Points on a hilly landscape, in no order, each with its height.
From any point a ball rolls to the lowest of the 2 points nearest to it. It stops when none of these is lower. Distance is the straight distance between rows; heights are no part of it.
J737: [136 119 104 113  87 131 159  77 135 159 108 173 119  95 134 146 167 164
 151 130 124 104 130 130 182  93 145  85 150 129 125 139 136  70 141 163
 129 119 159 151 116 103 107 166 118 147 111 121 173]  (h 363)
J289: [176  65 123 165  98 141 184 161 151 103  81 189 153 126 108  92 133 167
 125 134 112 117 128 130 117 154 102 140 115 139 112  57  80 178 200  86
 143 180 107  97 108 119 109 189 142  77  94  74 117]  (h 799)
J979: [107 102  89 160 110 125 107 161 138  60 183  85 133 169 133 140 158  78
  73 126 126 100 144 145 118 137 112 169 157 152 171 138 145 119 125 120
  92 131 166 102 198 105 144 164 110  95 129 137 108]  (h 250)
J782: [146 141 113  98 125 130 191 117 146 127 126 148 117 108 154 118 142 178
 135 100  95 136 114 131 115 140 157  63 103 113 103 104 100 104 129 124
 150 143 144 152 119 162 153  99 110 154 119 156 120]  (h 423)
J931: [ 81 186 120 106 165 130 124  97  93 170  91 107 104 118 156 137 154 177
 117 103 125 113  80 127 153 131 101  74  84 120 157  61 124 132 127 148
  92 146 132 172  87 150 129 115 186 218 161  95 176]  (h 878)
J267: [ 83  77 161 166 123 152  98  68 132 140 152 142 106 112 130 116 100 120
 132 139 167 128 132  94 171  97 124 177 114 131 118 131 172  60 129  71
 156 105  97 118 148  91  58 140 109  67 130 101 101]  (h 420)
J607: [113 107 145 105  90  86 100 139 122 117 138  73 140 168 136 140 182  84
  74 134 138 113 115  80 105 108  58 158 110 169 153 137 142  81  85 109
  84 145 130  94 139 148 124 145 132 115 116 152 155]  (h 251)
J483: [153 158 133  95 118 118 126 115  66 157 136  95  81 127 118 160 147 151
 129 160 103 104 149 129 154 189 157 137  86 136 156 133 141 150 126 128
 120 124 119 157  99 124 154 116 155 184 147 146 137]  (h 568)
J346: [128 182 120 118 143 148 142 140  76 156  73 115  97 106 166 166 144 157
 146 105 135 121 110 153 129 158 151  54 111 127 144  90  96 126 146 147
 101 143 126 170  80 129 147 117 155 247 149 118 174]  (h 867)
J191: [150 154 113  59  88  92 123 160 122 146  88 157 158 120 107 121 166 108
 133  81 121 152 126  75 104 101  90  68 146  99 100 106  91  59 102 155
 120 134 185 138  80 160 121 159 138 145 102 141 192]  (h 315)
J724: [146 149 122 102 141 121 149 191 106 168  89 130 149 129 102 135 144  99
 126  84 109 144 109 125  89 154 104  55 116  84 112  84  94 110 116 132
  88 123 151 144  74 149 148 156 126 162 128 160 173]  (h 284)
J895: [107  77 133 152 114 104 103 121 128  78  91 155 175 116 160  88 114  91
 121 123 175 185 126 140 112  86 116 138 154 116 120 136 118  89 123 133
 165 135 124 136 103 179  87 137 127 118 107 121  99]  (h 202)
J961: [146 104 161 117  88 133 100 119 103 122 123 154 142 140  93  98 101 148
 138 140 143 146 136  86 154 121  64 149  98  92 119  85 116 131  98 105
 123 134  95 100  97 148  98 146 128  64 141 102 111]  (h 380)
J247: [153 197 124  76 154 147  99 171  43 180 117  57 107 130 154 162 147  92
 176 102 140 185  90 115 113 114 198 119 143 100 120 226 127 116 117 147
 169 108 124 147  92 100 131 123  89 179 140 202 150]  (h 26)
J934: [158 106  85 186 114 137 148 131 135 112 134 168  86 131 113 138 116 122
 158 151  96  68 175 145 158 155 173 165 137 143 101 127 126 180 190 125
 148  76 134 152 137  71 125 180 119 114 100 113 129]  (h 263)
J49: [209 136 142  49  58 137 122 178 136 143  81 147 152 104  49  97 147 131
 156  98 107 130 144 133 141 122  94  72 169  90 127 103  42 169 145 146
 102 153 103 106  83 128  88 217 112  99 119 120 171]  (h 772)
J481: [163  95 133 152  81 170 170 143 121 126  87 152 116 100 140 121 100 131
 161 145 121 150 133  89 140 169 153 171  92 120 134 111 116 154 145  69
 191 131  85  93  89 112  79 148 122  80 127 101  99]  (h 224)
J362: [105  84  89 166 114 136 148 142 122  77 161 144 140 148 171  98 112 125
 111  99 129 125 118 151 131 127 113 128  97 121 112 126 134 109 134  95
 154 125 112 126 167 125 129 140  93  93 116 160  83]  (h 212)
J225: [104  96 135 182 120 103 109  88 170  94 101 181 149 120 141 125 152 111
 126 130 168 139 139 137 117  74 106 136 187 152 137 123 129 126 142 126
 143 125 146 152 128 127  90 145 155 122  86 109 128]  (h 165)
J757: [150 100 113 149 101 155 159 112 112 122 155 121  59 129 134 153 113 136
 111 142 104  95 173  92 166 180 170 211  89 156 126 122 155 136 144  72
 155 120 102 124 137  84 148 142 118  65 142 124 105]  (h 319)
J696: [162  83 145 134  59 141 146 144 128 132  61 186 162 110  90  94 137 136
 144 122 140 103 138  99 155 137  85 135  93 138 129  77  76 143 184  86
 115 146  82  89  98 118  91 210 128  86 110 105 154]  (h 791)
J976: [123  94 145 103 133 144 118  70 156 133  97 193 147 105 149 106 139 227
 146 119 146 148 117 151 159  94  95  58 144 121 151  99  93 149 171 143
 118 167 109 124 138 161  99 133 149 116 147  92 128]  (h 486)
J402: [143 106 115 151 123 162 162  88 144 119 149 173 114 123  85 136  97 182
 131 115  87 117 160 139 192 144 149 135 101 101 122  85 110 139 192 101
  79 141 153 129 150 126 140 165 126  67 146  97 101]  (h 427)
J777: [118 166 120 182 138 129 102 162  78 113 154  93 114 139 162 125 119  76
 137 135 129 156 127 125 107 131 174 168 136 149 116 190 143 143 128 154
 131  86 143 165 133 118 153 111 128 183 129 159 106]  (h 145)
J38: [121 110 170 134 118 104 117 151 121 135  83 103 149 136 143 138 152 125
 107 138 173  81 117  78 108 146  95 155  87 187 118  90 121  93 112  95
 101 129  75 113  88 185 102 120 175 180  97 109 133]  (h 274)
J802: [163 132 130 141 135 113 145  99 124 106 107 157 126 146  85 160 145 164
 131 152 126 110 177 158 127 179 153 117 114 123 111  79 136 186 196 103
  82 106 162 139 114 137 136 122 200 166  92  65 133]  (h 734)
J704: [121 159 163 133 149 154 108 158 117  98 212  96  79  91 121  87  71  81
 181 129 153 170 141 158 129 107 141 218 174 131 141 211 163 144  50 157
 207 118  85 141 147  65 135  90  77  86 156 156  93]  (h 355)
J116: [ 50 129 117 174 151 150  85  53 161 152 146  96 122 143 170 150 113 151
 116 128 110  94 114 152 146  70 160 174 111 147 114 179 203  66 127 125
 104 146 168 113 187 110 103 113 145 154 168 126 106]  (h 134)
J433: [150  89 108 113  62 107 135 172 136  88 146 154 133 141  93 103 132  96
  81 121 136  87 147  89  82 130 118 161 151 116  97  94 103 110 126  80
 123 115 171 120 120 135 133 177 113  92  97 138 121]  (h 131)
J835: [134 160 177  99 161 116 134 130 111 146 146 131 107 100 101 136  76 149
 142 169 147 160 144 142 135 154 162 154 150  79 107 137 154 152  82 128
 126  84 125 139  76 148 150  67 136 114 158 115 103]  (h 424)
J66: [150 140 149 167 126  97 119 128 135  87  76 134 169 128 161 182 143 129
 127 157 159 130 156 163  92 149 164 104 143 162 155 103  85 182 182 104
  99 168 126 139  91 133 112 114 191 209 135  75 105]  (h 707)
J12: [146  95 163 110 131 116 131 110 193 123  95 146 194 121  92 141 132 150
 132 171 139 149 120 147 122 124 111  98 193 132 132 124 111 190 147 146
 113 160 120  88 146 154 155 139 132  85  91  86 130]  (h 818)
J761: [124 106  77 210 139 156 120 182 106  50 175 116  58 138 140  98  91  97
 139 113 103  82 148 140 124 167 167 192 130 145 138 146 146 165 148 121
 165  87 109 138 166  85 158 149  99 107 109 134 103]  (h 211)
J798: [149 124 115 144 111 138 167 116 119 156  66 162 113 106 122 132  97 123
 163 144 144 131 119 115 142 188 145 139 111 103 108 106 119 127 150 106
 143  98 118 136  88 123  96 140 134 121 114 107 119]  (h 187)
J635: [ 73 190 117 111 172  98 141 114 120 134 155  84 114 139 212 137 140 145
  89 147 103 114 103 129 114 118 155 115  88 172 103 151 152 148 125 156
 153 145 167 134 165 175 175  39 167 212 144 146 134]  (h 626)
J312: [ 94 176 122  97 181 134 151  61 114 125 180 115 110 122 163 140 115 186
 109 119  98 135 112 132 130  90 144  97  88 126 104 127 143 136 104 146
 130 154 171 149 141 173 148  32 150 207 164 108 117]  (h 644)
J77: [106 168 127 126 171 144 108  98 120 154 213 109  28 124 100 138  72 173
 146 140  50  70 141 107 169 101 163 138  91 132 112 164 182 103 123 135
  94 113 136 155 183  90 155  80 133 144 171 164 144]  (h 213)
J69: [173 101 145 130 110 125 153 166 192 127  62 177 188 112 106 120 118 130
 149 149 129 129 116 147 108 163 131  95 176 145 114  96  88 170 184 120
 150 166  99  81 101 131 118 170 115 123  93  90 142]  (h 809)
J932: [ 54 139 148 161 154 129 104  81 151 157 164  93 105 146 162 151 119 114
  95 160 162  99 137 115 138 115 145 195 134 177 127 164 196 121  95 117
 119 119 148 122 174 114 128  79 153 140 135 100 122]  (h 82)
J512: [135 184 107  98 156 121 108 189  84 134 131  55 124 148 151 172 162  56
 142 110 130 190 110 106  94 121 168 155 153 137 114 186 123 141 120 162
 118 112 171 154 106 119 157 115  97 185 155 178 144]  (h 84)
J162: [153 133 143  86 136 111 154 109 107 118 119 137 123 126  91 153 172 168
  98 111 123 131 132  99 128 140 107  92 116  97 130  74 124 106 143 112
  63 118 172 135  88 190 144  97 190 162 105  91 153]  (h 754)
J154: [110 150 106  89 122 111 138 170 113 136 181  91  95 144 143 138 151  97
 129 137  97 156 106 124 117 131 149 122 100 135 137 178 132  76  88 149
 170 118 119 136 151 128 155  96  87  81 129 224 139]  (h 142)
J496: [ 96 129 175 162 115 105  97 138 126 122  65 145 163 131 133 109 113 111
 119 109 176 101 106  76  91  88  57 130  93 152 107  80 114 107 122 123
 108 142 100 112  98 180 118 111 182 168 124  80 127]  (h 314)
J314: [141 140  89 128 115 107 150 136 136 104 120 159 125 113 154 132 137 133
 146 110  96 119 153 128 110 136 183 111 135 135 100 151 122 122 152 133
 147  92 156 168 120 134 133 133 128 165  96 142 106]  (h 405)
J4: [158 192 162 100 128 116 131 143 128 162 130  77  87 116 147 162 111 132
 162 183 120 118 131 128 133 188 212 139 107 124 122 156 149 151 116 143
 153 108 127 137 100 121 159  68 124 200 140 150 122]  (h 589)
J986: [ 93  92 110  84 111 122 135 121 184  86 194 105 143 170 124 148 157 110
  67 136 108 136 121 137 102 105 114 115 112 148 149 146 129  88 105 115
 121 148 147  82 179 153 165 103  76  68 161 172 112]  (h 294)
J349: [ 95 131 100 104 187 132 136 123 153 148 175 126 159 155 102 129 130 105
 124 121 106 189 113 174 133  96 105  94 170 107 132 104 117 165 119 191
 104 131 159 138 155 140 175 116 110 104 161 125 134]  (h 182)
J624: [ 88  74 141 184 152 138 104 102 157 141 128 104 156 142 139 106 106 104
 118 120 166 131  98 151 141  92  75 146 150 128 164 132 153 104 110 151
 125 128 106 110 163 118 108 168 102  86 128 107 130]  (h 460)
J639: [ 93  83 116 100 100 106 108 115 130  65 160 126 170 142 164 118 166 128
  88  99 138 131 107 129 138  94 114 123 127 143 153 135  86  82 122 108
 142 164 135 119 168 149 114 133 102 107 130 157 107]  (h 255)
J806: [160 152 152  81 114 101 102 184  82 160  82  72 185 135 120  96 168  52
 111 100 149 195  98 119  66 104  67 128 159 110 140 176 119 119  49 155
 122 140 124  81  93 145 104 127 118 136 127 161 155]  (h 283)
J252: [155 139 111 145 137 151 139 116 145 128 140 162  76 119 150  97  76 176
 146 119  59 102 161 139 129 141 191 125  97 142  78 153 152 132 152 137
 151  90 112 135 179  90 169 109 100 128 136 167 124]  (h 375)
J382: [143 187 114  97 136 160 142 129 120 151 107  97 117  96 141 151 110 138
 150 104  93 124 111 170 142 161 161  67 104 128 152 141  99 146 164 162
 139 160 118 156 121  94 142 117 119 228 162 143 128]  (h 857)
J554: [ 94 156 129 116 151 120 107  60 103 101 149 119 136 133 146 143 136 193
  83 121 128 115 119 150 153  96 120  94 105 155 151 121 130 160 156 157
 105 167 172 156 170 171 143  86 195 200 139  97 107]  (h 661)
J758: [ 90  70 133 176 140 169 128  66 169 143 124 153 140 121 152 127  97 133
 118 117 142 104 129 141 165 107 126 150 112 131 129 111 175 107 148  89
 130 136 101  99 169 107 102 155 115  79 129  85 112]  (h 439)
J392: [135  89 134 113 137 139 182  96 165 125 163 182 135 113  77 138  96 171
 138 134 105 134 150 171 173 119 132  89 154  76  97  93 115 172 152 159
 103 125 139 114 134 150 131 148 112  57 140  97  95]  (h 447)
J387: [ 85 134  87 100 173 158 139  64 178 129 154 126 108 156 134 161 135 199
  75 121  78  79 130 161 112  97 143  94  79 124 126 119 170 101 134 106
  98 171 160 113 183 134 158  90 106 112 167 118 140]  (h 358)
J457: [111 179 134 196 133 127  96 165  84 100 132  88 106 137 198 129 136  74
 143 140 173 211 115 116 129  99 186 200 163 150 120 214 143 135 110 140
 176 125 147 138  89 121  88 103 129 165 117 159  96]  (h 196)
J911: [142 116 153  97 102 136 112 112 127 149  81 185 156 108 117  86 132 181
 156 101 120 144 118 105 147 121  75  56 137  93 157  67  66 133 154 131
  86 152 128 141 102 167 110 141 161 123 132  94 144]  (h 505)
J767: [158 121 143 121  94 112  98 182 115  78  90  94 197 143 123  95 170  54
  95  95 177 177 126 100  57 114  72 165 178 153 147 173 107 112  84 131
 131 166 106 102 102 142  89 140 122 161  96 134 135]  (h 271)
J454: [ 74 145 112 149 159 160 107  83 135 145 191  84  74 155 145 147 107 150
 106 130  82  72 134 120 140  89 186 142  82 146 112 158 194  79 118 118
 102 122 169 126 172 120 144  78 135 165 184 162 124]  (h 173)
J656: [135  96 158 125  94 143 122  90 113 142 123 144 115 164  78 128 106 177
 113 132 115 111 160  97 194 131 109 174  90  92 137  72 128 111 146  69
  81 136 138 108 121 141  94 146 140  80 147 110 108]  (h 404)
J440: [135 124 148  76 110 120 143 136 100 153 144 132 113 112 132 115 147 124
 132 128 141 135 109  80 129  96 136 112 109  99  85 128 143  31  77 120
 156  95 127 118 100 168 109 112 108  87 103 171 126]  (h 371)
J815: [ 90 118 105 150 140 128 135 145 142  71 172  74 163 151 157 121 137  95
 109 145 143 160 140 174 114 131  98 167 177 168 159 156 136 178 121 161
 127 149 151  99 198 127 163 116 114 111 131 139 102]  (h 291)
J176: [136 150 141  98 128 113 124 193 108 170 113  82 150 124 106 119 133  87
 116 109 133 168  87 114 101 137  81 107 113  88 139 124 110 105  54 133
 125 135 124 134  81 139 133 119 103 122 153 172 139]  (h 242)
J352: [142 153 105  78 123 136 172 130 173 163 128 146 131  99  82 122 169 127
 159 118 101 135 117 160 128 135 116  51 141 111 144 114 103 130 126 185
 135 130 158 119 120 108 152 136 102  97 125 143 169]  (h 836)
J817: [ 76 140 105 100 172 115 108 111 122 153 174  72 138 132 140 148 144 101
 110 142 130 170 102 136 147  79  92 161 131 155 154 186 165 117  54 170
 122 131 150  95 176 113 144  91 128 115 167 163 163]  (h 362)
J268: [128 109  99 179 110  87 114 144 130  96 103 165 145 144 119 154 168  69
 111 155 166 128 148 110  99  94 132 141 186 151 130 120 110 127 157 121
 119 116 172 156  83 136  82 175 154 141  82 135 123]  (h 132)
J37: [ 86 113 117 122 149 133 119 103 166 131 154 103 136 142 133 130 123 150
  72 136 107 105 112 128 127 138 122 113  70 133 146 100 129  92 107 112
 111 159 123 100 173 131 141  90 111  78 147 129 124]  (h 329)
J796: [170 132 170  98 109 106 122 191 153 123  56 142 164 120  75 135 158 141
 146 130 130 101 153 143 105 163  83  75 154 138 124  58  91 179 162 116
  65 147 115  94  77 151 142 122 177 182 112  66 147]  (h 736)
J337: [114 126 146 116 164 118 141  71 144 114 130 149 141 127 101 118 112 207
  96 127 136 121 121 125 144 130  91 101  86  93 115  67 123 128 134 111
 100 139 161 126 129 202 128  67 198 141 145  50 130]  (h 766)
J805: [129 101 134 132 178 126 149 158 145 121 180 108 157 148  95 108  97 107
 117 130 128 171 112 157 124 157 106 126 154  89 125 102 106 159  93 159
 109 121 121 115 135 160 179 107  91  66 158 125 108]  (h 223)
J8: [155 121 116 151  90 141 143 138 122 128 146 139  65 130  87 154 114 114
 150 154  99 100 162 101 172 169 194 194 125 142 107 117 149 152 145  93
 137  66 129 170  90  67 145 177 127  69  97 135 131]  (h 290)
J788: [137 109 122 154 118 158 150 116 149 134 179 140  44 118 135 123  73 158
 165 134  61  78 164 110 155 148 205 183  93 156 119 143 159 104 157  95
 166 116 104 117 172  75 142 128 122 117 141 161 145]  (h 349)
J52: [ 86 147 101 142 207 151 128 110 121 157 141 154 135 120 136 119  75 135
 163 118 153 167 108 156 153  97 115  98 143  81  92 136 118 135 101 160
 127  95 157 169 103 151 147  85 144 148 150 105 119]  (h 85)
J968: [106 112 152 135 127 139 113 105  86 138 162 121 115 108 140 125 132 129
 161 129 177 141 127 100 181  94 129 163 127 116  99 156 161  49  89 101
 184 105 105 128 105 130  78 133  99  80 109 147  81]  (h 398)
J769: [110 135 125 170 152 115 127  93 139 128 151 127 126 146 136 141 103 146
 114 169 142 114 143 142 129 134 146 181 136 159 142 122 154 160 130 140
 120  95 145 145 176 123 127 109 152 133 124 103 105]  (h 133)
J86: [104  98 135 160 160 143 133  68 134 138  66 195 147  95 178  92 107 195
 141 117 169 115 112 138 156  90 110 114  94 148 129 107 118 107 169 117
 148 173  82 130 136 137  83 136 167 128 136 101 141]  (h 463)
J693: [112 173 148 172 144 152 117 179  99 110  93  74 108 120 154 115 123  36
 167 124 205 192 128 112  98 150 176 197 162 108 131 213 141 119  83  93
 188 114  93 118  81 103  64 107  93 154 103 135  78]  (h 243)
J277: [122 103 128 153  83 101 102 163 137  84 144  94 157 177 141 136 188  46
  67 125 154 104 140 115  95 132  89 179 167 186 155 121 148 118 110 100
  96 125 156  82 141 143 134 173 121 116 111 126 136]  (h 214)
J659: [135 185 136 121 178 113 150 129 150 137 154 103  93 137 154 133 101 147
 129 158  83 120 121 135 104 158 171 117 105 162 102 150 144 137 140 152
 145 124 139 130 148 128 181  62 152 231 138 149 142]  (h 608)
J170: [142 145 167  73 148 113 142 112 115 124 163  86 130 123  84 139 112 155
 104 146 153 143 122 117 153 156 103 146 129  93 149 127 141 162  60 108
  95 127 141 123 102 170 139  71 149 107 152 114  98]  (h 451)
J245: [118 131 119 213 171 135 108 110 137 105 164 154 107 125 155 108  65 140
 126 147  93 118 154 158  87  86 151 147 144 125 109 179 164 185 157 158
 159 122 116 141 213  70 144 119 148 201 120 119  97]  (h 217)
J222: [100  97  64 227 106 139 132 172 117  66 146 118  95 152 174 122 118  92
 128 106 149 113 128 112 105 150 123 165 132 126 130 128 129 116 130  99
 184  93 118 147 159 108 127 163 109 101  70 130  87]  (h 163)
J98: [ 87 145 172 184 165 139 119 172 148  96 198  96  47 113 152  88  88  70
 186 153 168 163 137 140 133 129 167 234 177 136 109 225 175 136  88 151
 228  94  87 115 160  69 122  68 124 127 130 142  77]  (h 324)
J520: [ 96  83 104 151 145 144 104 114 111 152 129 137 169 144 113 107 132 115
 119 104 120 132 106 138 161 116  68 103 117 115 156 101 110 110 132 149
 106 141 110 127 167 115 146 176  94  72 132 143 155]  (h 479)
J323: [139 142  89 105 133 128 153 142 143 125 193 134  77 153  84 145 119 112
 132 119  55 101 141 130 125 135 184 127 126 101 111 157 137 114 143 148
 127  85 143 151 169  99 194 127  87  56 128 187 138]  (h 216)
J216: [138 139  96  97 151 111 155 181 140 139 134  90 138 160 132 140 155  97
 114 128 105 136 106 143  85 175 126  94 107 124 121 140 113 112 116 130
 139 117 120 131 121 135 167 104  88 109 134 186 135]  (h 190)
J371: [169 160  83 205 162 151 149 138 125 116 110 192 109 131 123 134  83 158
 147 142  99  78 163 154 100 172 169 134 106 146 103 125 123 199 203 109
 129 119 107 147 130  91 143 148 148 165 100 116 104]  (h 229)
J140: [118 141 141 197 148 150 106 186 115 108 131  86  60 107 159 103  77  69
 207 132 154 158 140 116 133 158 206 212 166 111 139 209 153 156 121 113
 213  73  70 134 105  91 104 111 106 128 107 140  77]  (h 285)
J925: [121 159  96 117 139 145 140 124 133 172 194 108  61 133  99 152  92 123
 129 153  49 114 148 150 133 158 156 118  93 143 158 154 150 119 126 146
 129 120 131 141 182  88 171 100 105 105 169 181 150]  (h 252)
J534: [160  78 149  83 122 145 147 139 147 116 146 150 158 140  68 109 102 205
 102 145 112 133 144 121 146 167 107 115 112 128 140  56 102 190 154  78
  97 178 120  82 151 161 146 112 124  49 131  87  84]  (h 495)
J649: [152 116 145  88 138 102 140 122 173 156 110 118 163 113  97 126 153 124
 139 139 127 122 127 163 123 120 101 113 178 144 138 127 124 163 115 183
 127 112 140 105 135 104 142 150 132 116 115  82 176]  (h 826)
J262: [133 107 159 151 121 134 138 121 162  92 176 127 118 103 124 135  90 136
 131 168 138 132 158 155 127 157 144 175 154 137 142 130 146 162 114 107
 149 127 116 115 165 119 140 111 142  80 118  88  87]  (h 176)
J914: [ 90 125 152 201 177 159 127  61 164  93 178 152 119 123 167 124  60 161
 134 156 116 100 164 144 133  90 155 172 137 150 116 149 181 155 149 140
 135 145 125 131 212  96 111 111 138 141 143  84  82]  (h 178)
J846: [142 101 125  60  72 118 107 118 151 177 104 121 150 132  76 120 166 114
 121  96 111 104 131 104 157  84  83  97 127 104 130 123 125  70 112 134
  94 157 126  92 134 100 123 182  66  53 135 150 177]  (h 511)
J195: [115 138 175 110 100 104  93 109 123 118 112 145 156 134 107  72 114 117
 125 139 174 162 124  73 117 105  53 118 142 113 132 119 120 125  69 122
 107 145 113  94 104 194  92 116 171 131 132  89 109]  (h 351)
J94: [167 139 125  74 114 119 106 104  91 158 158  89 117 136 106 154 142 138
 112 153 123 111 141 139 144 167 121 138 116 139 177 147 132 136 107 145
 138 119 108 127 135  92 135 148 127 100 150 155 150]  (h 548)
J811: [163 103 139  56 121 125 106 117 120 181 141  97 129 136  80 120 148 131
 116 123 143 116 126 128 158 110  82 122 136 105 176 153 164  95  73 132
 133 140 110 112 139  96 115 144  83  54 158 156 162]  (h 528)
J244: [113  92 140 137 105  86  84 142 126  80  83 144 193 132 150 101 168  73
 115 108 187 214  97 110  78  72  72 150 165 150 136 164 113 121 109 139
 128 159 131 121 138 155  97 120 153 136 106 140 117]  (h 237)
J825: [150 187 106 199 180 175 121 132 114 100 129 148 121 141 152 118  70 157
 136 125  91 112 151 183  81 147 158 124 107 150 115 156 133 219 170 140
 136 128 121 140 165  84 173 119 138 201 119 124 128]  (h 257)
J241: [122 101 134  74  96 119 151 123 127 148 104 137 123 115 172 111 150 137
 123 116 113 141  99  92 126 140 130  87  69 128 117 127 115  61 110 125
 158 130  93 122 114 160 130 116  90 125  91 185 138]  (h 395)
J412: [118  64 130  94  90 137 110 135 170 117 131 146 163 143 107 115 129 135
 100  96 114 119 134 122 138 110  91 111 115 117 146  96 109 105 137 115
 110 149 113 101 165 110 106 198  66  40 128 127 135]  (h 496)
J611: [192 131 155  20  70 110  91 163 152 157  68 138 163 102  82  89 161 160
 132 120 106 114 131 145 107 138  64  71 168 109 173 119  69 165 136 148
 111 189  92  87 113 141 121 156 112 108 142 124 177]  (h 762)
J954: [110 122 105 105 121 142 155  57 152 163 138 155 106 127 153 149 135 183
 124 119  77  88 145 146 160 106 159  90 114 111 112 133 151  55 146 130
 124 146 143 115 175 110 127 119 119 147 153 139 157]  (h 381)
J897: [133 150 105 200 168 127 151 145 143 193  73 149 107 115 134 151  97 126
 153 131 151  83 117 120  98 173 175 120 111 124  76 132 154 133 155 128
 156  65 113 161  88 116 132 132 144 161 105 107 146]  (h 138)
J429: [119 139 166  97  96 114  96 101 100 146 143  68 121 144 152 148 165  96
  88 141 177 116 112  79 122 118 103 183 136 144 152 175 166 115  65 118
 140 117 111 110 115 140  94 123 149 106 130 131 128]  (h 292)
J870: [109 107  73 200 132 147 108 145 131  96 198  92  87 159 153 142 126  86
 117 122  80  94 150 143 127 122 156 170 146 169 157 171 154 127 146 138
 129 101 138 124 195  66 152 147  98 121 114 177 132]  (h 253)
J746: [ 96 179 118 179 187 146 133 163  89 210  88 109  88 116 158 153  84 114
 191 146 145 132  88 141 112 148 155 138 140 104  94 147 145 119 125 166
 149  86 126 163 102 116 135 110 120 207 132 128 137]  (h 83)
J626: [175  82 122 166  75 100 110 202 144 109 102 160 150 142 124 131 166  52
 101 141 165  98 154 125 100 132 104 144 162 141 113  91 115 124 153 104
 126 108 135 122  92 116 101 212 122 130  77 121 130]  (h 92)
J839: [135 135 120 100 116 141 145 107 135 143 134 133 155 118 130 128 150 130
 133 113 101 132 119 179 123 149 121  65 122 153 176 113  97 143 177 162
 145 158 123 157 160  96 149 142  98 146 148 144 142]  (h 846)
J239: [102 115  98 183 152 133 130  90 105 132  54 178 160  94 181 129 100 150
 140  94 153 134 106 142 136  96 100  82  96 126 126 104 109  84 152 138
 155 132  96 177 125 122  95 153 130 162 115 149 155]  (h 442)
J408: [146 176 114 100 155 126 115 179  86 152 166  62  86 112 136 146 113  98
 173 133 126 163  98 120 130 146 176 168 133 116 134 202 139 117  92 138
 183 119  91 140 108 107 142  89  71 118 148 192 123]  (h 86)
J217: [168  85 161 119  96 146 170 147 151 106 142 149 123 108 103 110 123 130
 136 157 140 149 152 100 135 166 150 183 139 123 142  90 128 176 126  79
 176 139 101 103 107 112 134 156 116  42 107  83  92]  (h 218)
J61: [143 118 102 104 103 112 152 164 169 100 180 122 123 134  82 128 140  83
 102 128  93 118 148 134 123 155 155 132 161 112 115 114 112 137 122 130
 135 100 159 145 129 119 148 172  86  53 122 165 128]  (h 177)
J205: [114 168  90 126 193 137 123 143 102 181 104 127 106 113 114 134  97  99
 185 117 110 175  79 158 121 120 139  82 141  77  96 144 131 128 124 177
 162  96 156 170  88 105 144 121 132 177 150 132 164]  (h 30)
J864: [149 184 148  92 117 114 111 138  53 150 108  74 132 140 129 144 173  96
 113 129 170 135 116  59 106 113 119 156 140 127 125 144 147 119  77 123
 110 118 135 131  61 162 106 131 159 160 140 168 132]  (h 332)
J618: [141 166 158 111 161 129 127 151  96 139  91 110 121 111  99 161  98 113
 157 152 160 174 133 107 128 157 198 127 141  69 123 141 119 147 105 115
 108  97 131 155  58 140 102  85 133 176 143 102 105]  (h 396)
J114: [169 108 102 123  55 120 134 173 119 154  79 179 150 127  84 125 162 111
 133  89 104  96 126 142 140 136  90  75 129 125 117  87  67 134 170 129
  96 147 105 125  92 104 113 235 111 114 109 139 178]  (h 782)
J395: [161 123 178 149 114 100 110 126 125  93  96 139 171 136 110 133 142 165
 116 163 166 108 133 151 118 150 109 114 145 154 143  91 117 193 156  90
  82 143 141 117  97 155 120 126 190 147  96  71 122]  (h 722)
J689: [126 118 147  72  61 132 119 117 133 135  95 162 146 136 117  88 161 180
 109  79 100 110 117  80 140 109  52  49  96 107 142  63  93  76 150 120
  63 156 124 130 140 152 120 147 151 108 154 132 172]  (h 525)
J634: [124 161 140 149 146  96 118 111 114 122  87 125 178 117 165 157 150 105
 136 137 153 148 133 145  99 114 142 111 139 151 149 115 114 168 124 147
 107 126 170 164 130 163 144 100 170 205 128 114 126]  (h 691)
J748: [167 153 107 132 119 133 179  85 122 120 100 176 114 155 117 168 181 205
 116 107 113  84 169 129 133 158 137 111  81 109  95  79 138 119 190  83
  68 114 153 163  92 164 125 120 189 179  91  85 153]  (h 743)
J822: [135  77 136 112 126 158 143 117 161  82 183 173 161 127  95 107 107 163
 124 144 135 144 148 160 157 118 105 138 161 100 129  92  94 173 139 101
 125 149 112 102 128 139 126 122  85  34 152 107  51]  (h 470)
J329: [159 108 156  65  86 110 131 130 170 148 101 142 166 141  93 128 195 169
 128 123 111  94 124 141 103 169  90  66 156 152 166  79  87 163 168 127
  74 164 118 104 125 148 148 138 143 113 126  93 170]  (h 750)
J266: [111 140 144 110 133 101  91  70 106 117 114 119 144 103 160 140 160 154
 136 141 154 104 123 144 155  84 128 100 127 168 165 132 136 130 122 143
 124 145 153 163 142 138 114 111 165 190 134 109 142]  (h 676)
J107: [170 167 146 128 121 123 108 187  71 157  83  96 127 124 122 157 155  61
 150 127 168 152 123  82 103 126 163 141 167  85 105 168 132 129  99 120
 120  92 138 128  51 123 104 137 125 164 108 125 121]  (h 366)
J447: [152 123 109  79  92  86 124 105 149 130  98 171 149 106 102 103 160 122
 122 115 134 132 128 100 145  80 134  97 169 116 106 130 116  60 129 144
 140 114 139 151 109 144  87 174 121 110  94 129 143]  (h 341)
J861: [153 121 141 140 115 120 138 121 109 137  98 127 145 111 147 135 146 133
 122 126 147  82 118  96 121 158 132 115  89 146 106  88 140 121 137 101
 113 112 105 139  80 132 113 145 157 161 120 126 151]  (h 231)
J943: [ 75 149 119 138 147 125 119 147 116  98 149  74 142 140 153 114 158  72
 115 117 133 175 100 160 128 133 104 154 121 188 156 197 142 142  85 177
 154 138 142 100 171 110 161 103 109 159 151 174 127]  (h 328)
J177: [ 86 126 112 160 210 144 128  95 137 125 162 147 152 139 130 119  74 156
 114 130 134 162 118 176 123  85  74  86 124  90 107 103 128 163 118 177
  92 131 159 130 166 152 124  90 141 118 163  92 108]  (h 136)
J173: [107 109 135 120 112 126 137 122 122 128  70 173 163 102 177 111 132 137
 141  80 155 141  81 100 128  90  98  91  87 123 117 109 104  59 128 137
 145 150  73 144  92 165  87 133 125 150  93 156 147]  (h 421)

For each start below, name the point where the ball stops.
J402 -> J798
J689 -> J440
J846 -> J440
J839 -> J440

Call two points neighbours if one is among the 2 nearest of the other. Go from one point of each pair to the other, from neighbour to neighbour, staying as low as possible. Name the highest point that can't be avoided.
J798 and J371 -> J825
J222 and J277 -> J870
J932 and J626 -> J925
J932 and J798 -> J481
